Points, in no order, along strands that fork and pass close to each other.
Two points are linked if the straight distance between their rows is under 33.9. Some points are linked to none.
(437): [ 18   9  -7   3 -24  -5  -1   8 -13  -1   8 -10 -13  10 -15  -3   2  14
  -7  -5  14  -5]
(507): [ -1 -15  10  -4  16   5  10   7  -1  -5  -1   9  -3  -6  27 -22   0  17
   1   6  -7  15]
(724): [ -5   1   1  -9 -24   6   6  19  16  -8  21 -14   4   9  -7  -6  28  -5
 -24 -23  15 -17]
(305): [-12  -1   2   1  10   2  -6  -6  13   5  -9  -3  16   0  16  -4  -7  19
  13  14  -8  16]
(1100): [  1  20 -12  -4 -14   1  -7  -3 -10   3  -2 -18  -5   0  15   0   3 -14
  -9 -14   2 -15]
(63): [ -7  10  -2 -12 -17   2   2   9  11  -6   5  -9   3   7  -8   3  18 -13
 -16 -18   8 -16]
(899): [ -3  11  -6  -7 -27   9  -3   9   1  -2  11 -29   2   8   4 -12  16   3
 -13 -23  10 -17]
(254): [ -3   2   3 -10 -11  -3   2   5  14  -3  -8   1  12  10 -21  12   9  12
   1  -2  -2   1]
(255): [  4  18   0   2  -2 -26  -8  -4   4  -7   5   3  12  26 -26  14  16  19
   4   0   4   3]
(657): [ 10  13  -3  16   8 -21 -11 -16  -2  -3  10   0   6  25 -17   4   9  25
   7   2   6   6]
(847): [ -2  -7  18  -1   4  -8  -3  -1  11 -23  10   7  15  14 -19   9  23  15
  -1 -11   0   6]
(717): [-13  -7  13  -8   7   3  -6   5  14 -24   7  -3  20   4  -8  13  30 -19
 -10 -24  -3 -13]
(521): [  7  -2  17  22   6  -6 -10 -15 -16 -23  23  -2   4  11 -19   6   8   2
   5 -16   6  -3]
(34): [ -7  21  -9 -16   0 -10   4   2   8  -2  -2   0  -7   5   9   7  15 -35
 -18 -14   1 -18]
(114): [ 11  11  -9   4  -9  -2  -4  -1  -9   4  -1 -18   0  15   8 -14   5  29
   1  -2   6   2]
(46): [-13   9   3 -13   2   1  -5   1  13 -11  -7  -9  17   4   8   3  18  -8
  -6 -13  -8  -8]
(471): [  8  -5   7 -14   3 -16  13  14  10  -8  -3  19   1  15 -19   0  18  19
  -7  -1   0   9]
(770): [  4 -13   5   1  28  -5   9  -3   3  -2  -4  17  -2   7  15 -20   1  22
   1  10  -4  21]
(852): [ 10  -7  -5  -6  -6  -6  13  16  -1  23 -19  23  -9   1 -25   6 -14   2
  -6  20  -1   2]
(405): [  0   0  -4  10 -11  18  -7  -8 -12   1   1 -19   2 -18 -12  21 -17 -14
  13  -4  -2 -11]
(447): [-14  -5  -2   7  27  -4  -5 -12  21   8  -5   9  20   0   9  -1  -8  15
  19  26  -9  19]
(331): [  5 -10   9  23   3  12  -5 -17  -9  -6  12  -8   5   2  -3  -7  -4  17
   7  -9   0   5]
(211): [  9  -3  -2 -12 -26   3  13  22   0 -10  14  -1 -12   6 -17  -5  15   0
 -19 -12  16  -6]
(880): [ -8   5   1  14   2   9 -16 -16  -9  -2  -1 -19  12  -7   8   8  -8   3
  15  -3  -7  -3]
(564): [ 15   8 -10   1 -21  -2   1  10 -16  -1  10 -20  -9  13  -4 -16  10  28
  -5  -8  13  -3]
(1052): [ 12  15 -10 -12 -21 -21   5  17  -4  -1   3   7 -10  14 -23   6  10   0
 -14  -3  10  -6]
(481): [ -2   2  -1   2  -8   8  -6  -7  -3  -1  -3 -12   5  -5 -13  16  -5 -13
   6  -4  -2  -6]
(349): [ 10  -5   1  -3   4   0   8   6 -19   3  -7  18 -26 -13  12 -10 -17 -13
  -5   8  -3   3]
(832): [ -7  -7  15 -10   5  -6  -4   3  16 -23   2   5  18   8 -21  17  22  -4
  -3 -14  -3  -2]
(705): [-18   5  -5 -13  -5  -2  -8   5  -1   6  -3  -8  -3 -22  39  -2 -18 -25
   9  14  -4  -1]
(198): [-15   1   3 -11  -3  12   2   5   9  -1  -6 -11   7  -8  20  -7   7  -9
  -5 -10  -4  -6]
(742): [  0 -20  17  14   4  14   2 -10   4  -9   8   2   7   0  -8  -2   0  16
   7  -8  -1   9]
(772): [ -1  19 -13  -4 -13   2  -8  -5  -3   4  -7 -18   1  -3   0  14  -5 -17
   1  -3  -1 -13]
(9): [ -8  -9   8 -14   6   8  14  10  -2 -10   4   9 -15 -17  30 -15   8 -29
 -15 -15  -3  -6]
(110): [ -9  -3  -4 -13  -4   8   9   6  -2   4  -9  10 -18 -24  10   5 -17 -40
  -4   5  -3  -6]
(253): [ -4   7   0 -26   5 -12   9  14  17 -10 -10   6   2  14   1  -3  27   5
 -12  -8  -5  -1]
(44): [-19  -1  -2 -12   2  13  13   3  19  -1   5  -1   0 -12  10  12   7 -46
 -14 -10  -1 -17]
(659): [ -2 -12   3  20  15   6  -6 -14  -6  10  10   3   0 -11  22 -17 -22  12
  16  17   1  13]
(82): [ 12  -4   9  13  20  -4   5 -12 -20  -7   2  20 -24  -7   2   1 -13 -16
   3   2  -4   4]
(982): [  6   8  -6   2 -24   8  -2   6 -16  -1  15 -24 -10   0   4 -12   9  -6
 -14 -27  12 -21]
(132): [  2   1  -3   4  -5   7  -3  -1   0  10  -5 -12   6   5  10 -14  -5  31
   6   5   0   7]
(232): [  5   0  -5  27  21   1 -13 -28  -7   4   7  -1   1  -4   0   5 -15   0
  18   9  -1   6]
(383): [  0  11  -3   1 -13   8  -2   0 -18   2   7 -20 -10  -7  20 -14   4 -10
 -10 -21   4 -15]
(897): [-13  19  -3 -22   6 -14  -2   5  20  -6 -12  -4  14  10   6   4  27  -2
  -5  -8  -8  -6]
(321): [ -9   0  -1 -16   0   5  12  10   5  -1  -6  -1  -6 -11  27 -14   6 -15
 -12  -8  -3   0]
(470): [ -1   6  -8  23   6   6 -18 -21  -8   8   3 -18   6 -10   5  12 -19   3
  23  10  -4   2]
(722): [ 24  -6 -14  28   9   2  -5  -6 -12  28   3   8 -16  -4   1 -16 -24  14
   3  24  11   9]
(419): [ -5 -16   3   7  30  -6   4  -7   5   7  -5  30   1  -8   2   2 -19  -7
  14  30  -7  19]
(2): [  1  -4   3  -2   1   5   6   0 -17   1  -4  16 -24 -24  10   5 -23 -32
  -1   7  -5  -1]
(175): [  8  18 -19  -7 -33   1  -4   6  -3  11   0 -21  -9   4  -6   3   2  -3
 -11  -9  11 -16]
(99): [-10   8  -9  -3  -3   3 -11  -2 -10   7  -3 -12  -6 -28  25  10 -23 -29
  12  12  -7  -5]
(203): [ -9   5   8  17   9   9 -17 -19 -17 -10  10 -21  11 -10  21   0  -1  -1
  14 -14  -8  -5]
(22): [  1   3  -3 -24  -3  -7  15  20  16   1 -14   3   0  13  -1 -10  20  21
  -9   1  -4   2]
(621): [ -4  -3  11 -11  13   0   8   1 -10 -16  -3  11 -12  -9  21  -6   5 -25
  -7 -12  -6  -1]
(743): [  0  10  -6   7  17 -14  -6 -13   3   9 -11   7   8   9  -1   6  -4   9
  11  16  -7   9]
(545): [ -6 -11  10 -13  15   1  10  12  -3  -5  -4  15  -8 -14  33 -18  -3  -4
  -2   7  -8  12]
(20): [ -6 -22  14   3  -6  21   1  -1  12  -4   2  -8  19  -3  -6  -2   3  23
   6  -8  -2   8]
(13): [  7   0  -9  13 -10  14 -12 -10 -14  15  -5 -14  -4 -20  -3  19 -29  -7
  17  11  -3  -5]
(499): [  1  -3   0 -22 -23   3  15  24  18  -8  12  -5  -3   7 -13  -8  26   4
 -22 -14  14  -7]
(361): [ -2   5  -1  -2   3  -9  -2  -4   6   2 -12   5  11   9 -15  12   0   9
   6   7  -8   3]
(777): [ -7   4  -5  -9  -3   1  -3   5  -4  10  -8  -4  -4 -14  30  -9 -14  -5
   4  12  -4   4]
(788): [  7  -7  -6   4   1  -2   5   9   1  26 -19  17  -3   0 -13   1 -20   9
   0  27  -2   6]
(365): [ -4 -24   9  -3   9   9  11   5  14   6 -11  17   5  -8   2  -3 -12  12
   6  18  -7  17]
(773): [  0  15 -10 -23  -5 -16  10  17  13  13 -18   9  -2  11  -6  -3  11   9
  -7   7  -4  -2]
(1071): [ -5  12   5   3  -2   0 -15  -2 -12 -17  13 -20   6   7   5   0  20 -18
  -8 -28   2 -22]
(863): [  4  -1  -7   7 -15  14  -5  -4  -7  14  -4 -11  -2 -11  -1   5 -21   5
   9   6  -1   0]
(758): [ -9 -21  12  -5 -15  20   3   5  20  -6  -4  -7  20  -6 -18  10   5  10
   3  -8  -2   3]
(560): [ -1  11 -11   8  -2   6 -15 -10 -14  11  -3 -17  -4 -23  11  19 -23 -20
  17  13  -9  -7]
(444): [ -3  -9  -1  15  39  -7   1 -16  -1  -2   2  21   0 -10  -1  11 -20 -17
  21  25  -7  14]
(764): [ -2  -4   4  -6  13  -7   6   4 -11   0  -8  18 -14 -13  27 -10 -14 -12
   0  11  -8   9]
(600): [  9  18 -18  -2 -23  -1 -11  -1  -5  13  -9 -16  -3   3 -11  11  -5   2
  -3  -1   2  -9]
(95): [ -5 -25   9  10  27   1   1  -6  10  10   3  26   4 -12  12 -13 -22   4
  13  30  -1  23]
(115): [  1 -15   7 -14   0  -5  15  11  11   4 -14  24   0   2 -24  10   0   4
  -1   9  -5  10]
(125): [ 15  -9  -8  24   6   5  -3 -14  -3  11  10  -3  -1  13  -5 -20  -6  33
   7   7  12  13]
(119): [-10   7  -4  -1   6  -2  -9  -3   2   7  -9  -6   6  -4  26  -4 -12   6
  10  15  -8   8]
(942): [  4  -1   1   4  17  -9   2  -3   1   5  -7  13  -2   8   6 -10  -3  15
   4  12  -4  12]
(843): [  8   0  10  13   6 -14  -3 -11  -5 -19  14   8   2  16 -26  12   8   7
   2  -7   6   3]
(639): [ 17   6  -8  -6 -31   0   7  17 -14  -3  13  -7 -20   7 -17  -5   6   1
 -17 -11  18 -10]
(990): [  8  -2  15  25   4   3 -10 -19 -22 -14  20  -9  -1   5  -4  -3   2   8
   7 -20   4  -5]
(590): [-17  -2  -2  -9  -3  15   8   2   7   1   1  -2  -6 -24  15   8  -8 -45
  -6  -3  -1 -13]
(193): [ -3   3  -8   0 -13  10  -9  -2   2  14  -9 -18   9  -5   9   0 -12  16
   8   6  -3   1]
(940): [-14  10  -4 -13   3   2   9   3  19  -6   5  -3   2   2   5  13  21 -46
 -19 -15   0 -25]
(216): [  7  -9  14  10   7 -14   0  -3   4 -20  19  18   9  19 -30   7  17  20
   1  -6   9  10]
(792): [  6  21 -14 -15 -26 -12   3  12   3   4   3  -8 -11  11 -14   2  11  -7
 -16  -9  12 -13]
(458): [-12   0  13   1   7   6 -15  -3  -2 -22  10 -14  18   5  -2   8  21 -15
  -3 -24  -6 -16]
(310): [ -7 -18   6   0   0  15   2  -1   9   3 -11   4  11  -9  -6   7 -12   6
  10   7  -8   9]
(1051): [ 20  -7 -13  15   0  -2   5  13  -9  32 -13  16 -13  -1 -11  -6 -23  15
  -4  31   6   6]
(787): [-11 -13   2  -4 -13  20   1   2  18   5 -12  -8  17  -7 -16  14  -9  13
   8   6  -5   5]
(781): [ -5  10   5  14  -2   7 -19 -11 -18 -10   9 -25   9  -3   7   2   6  -8
   2 -22  -1 -17]
(744): [ 10 -11   0  -7  -9  -9  18  14   6  13 -11  27  -5   7 -39  13  -4   5
  -2  15   2   4]
(551): [ -1 -23   9  -7  16  -4  14   4  17   6 -16  30   4   0 -12   3  -3  11
   2  19  -9  15]
(166): [ -4  12   0  -8 -13 -16  -6   5  13 -10   0   0  14  17 -31  16  17   8
  -2  -7   3  -2]
(378): [ -1  16  -2 -11  -5  -9   1   1   0  -9  -1  -2  -1   9  -6   9  13 -20
 -10 -14   2 -13]
(1089): [ 23  -9  -7  19   0  -1   3   1 -14  21  -2  12 -19   4 -14  -7 -19  15
  -1  19   9   5]
(909): [ 10  -6  -6  26  13   4  -5 -18  -8  11   8   2  -8  -1  10 -19 -16  20
  10  10   6  14]
(831): [  1 -25   7  15  17   7   3  -2   1  14   6  16  -7 -10  19 -24 -23  11
  10  24   3  19]
(422): [ 16   2  -4  24   6  -7  -6 -17  -6   1  15  -1   0  21 -13 -12   3  29
   4  -4  11  10]
(1034): [  3  19  -7 -21 -11 -25   9  13   7   4 -11  12  -5  15 -23  11  13   0
  -8   3   2  -5]
(60): [-10  -1  -1  -7 -19  18   4   9   8   1   8 -22   5  -5  14 -14  16  -3
 -15 -25   5 -15]
(65): [ -3  -3   1  16  27  -1  -5 -19  -6  -3   4   5   2  -9   6   6 -18  -9
  19  15  -6  11]
(703): [  2  -2  12  -2  26  -9   6  -6 -14 -17  -3  19 -11   0  19  -5   5 -14
  -3  -4  -8   7]
(952): [  6   0  10  -6  20 -17   8  -2  -8 -16  -3  18  -7  10   1  -2  13  -3
  -5  -6  -4   4]

Follow the links from the first point to the second, and from the first to the third. Name the last point that the two ways share.
(211), (253), (777) => (13)
(705), (764), (22) => (13)
(639), (253), (60) => (772)
(621), (982), (724) => (772)

A fork is a point with three links, a tip a point with one. Leave the first point through the second and follow the links. Name the first fork or tip that comes.
(34), (378) => (13)
(703), (621) => (772)
(521), (990) => (722)
(772), (600) => (952)

A fork is a point with three links. Follow the links from the first point to the second and name the forks in between, in order.
(724), (305) => (13)
(34), (383) => (13) > (772)
(1052), (349) => (772) > (13)
(253), (60) => (772)
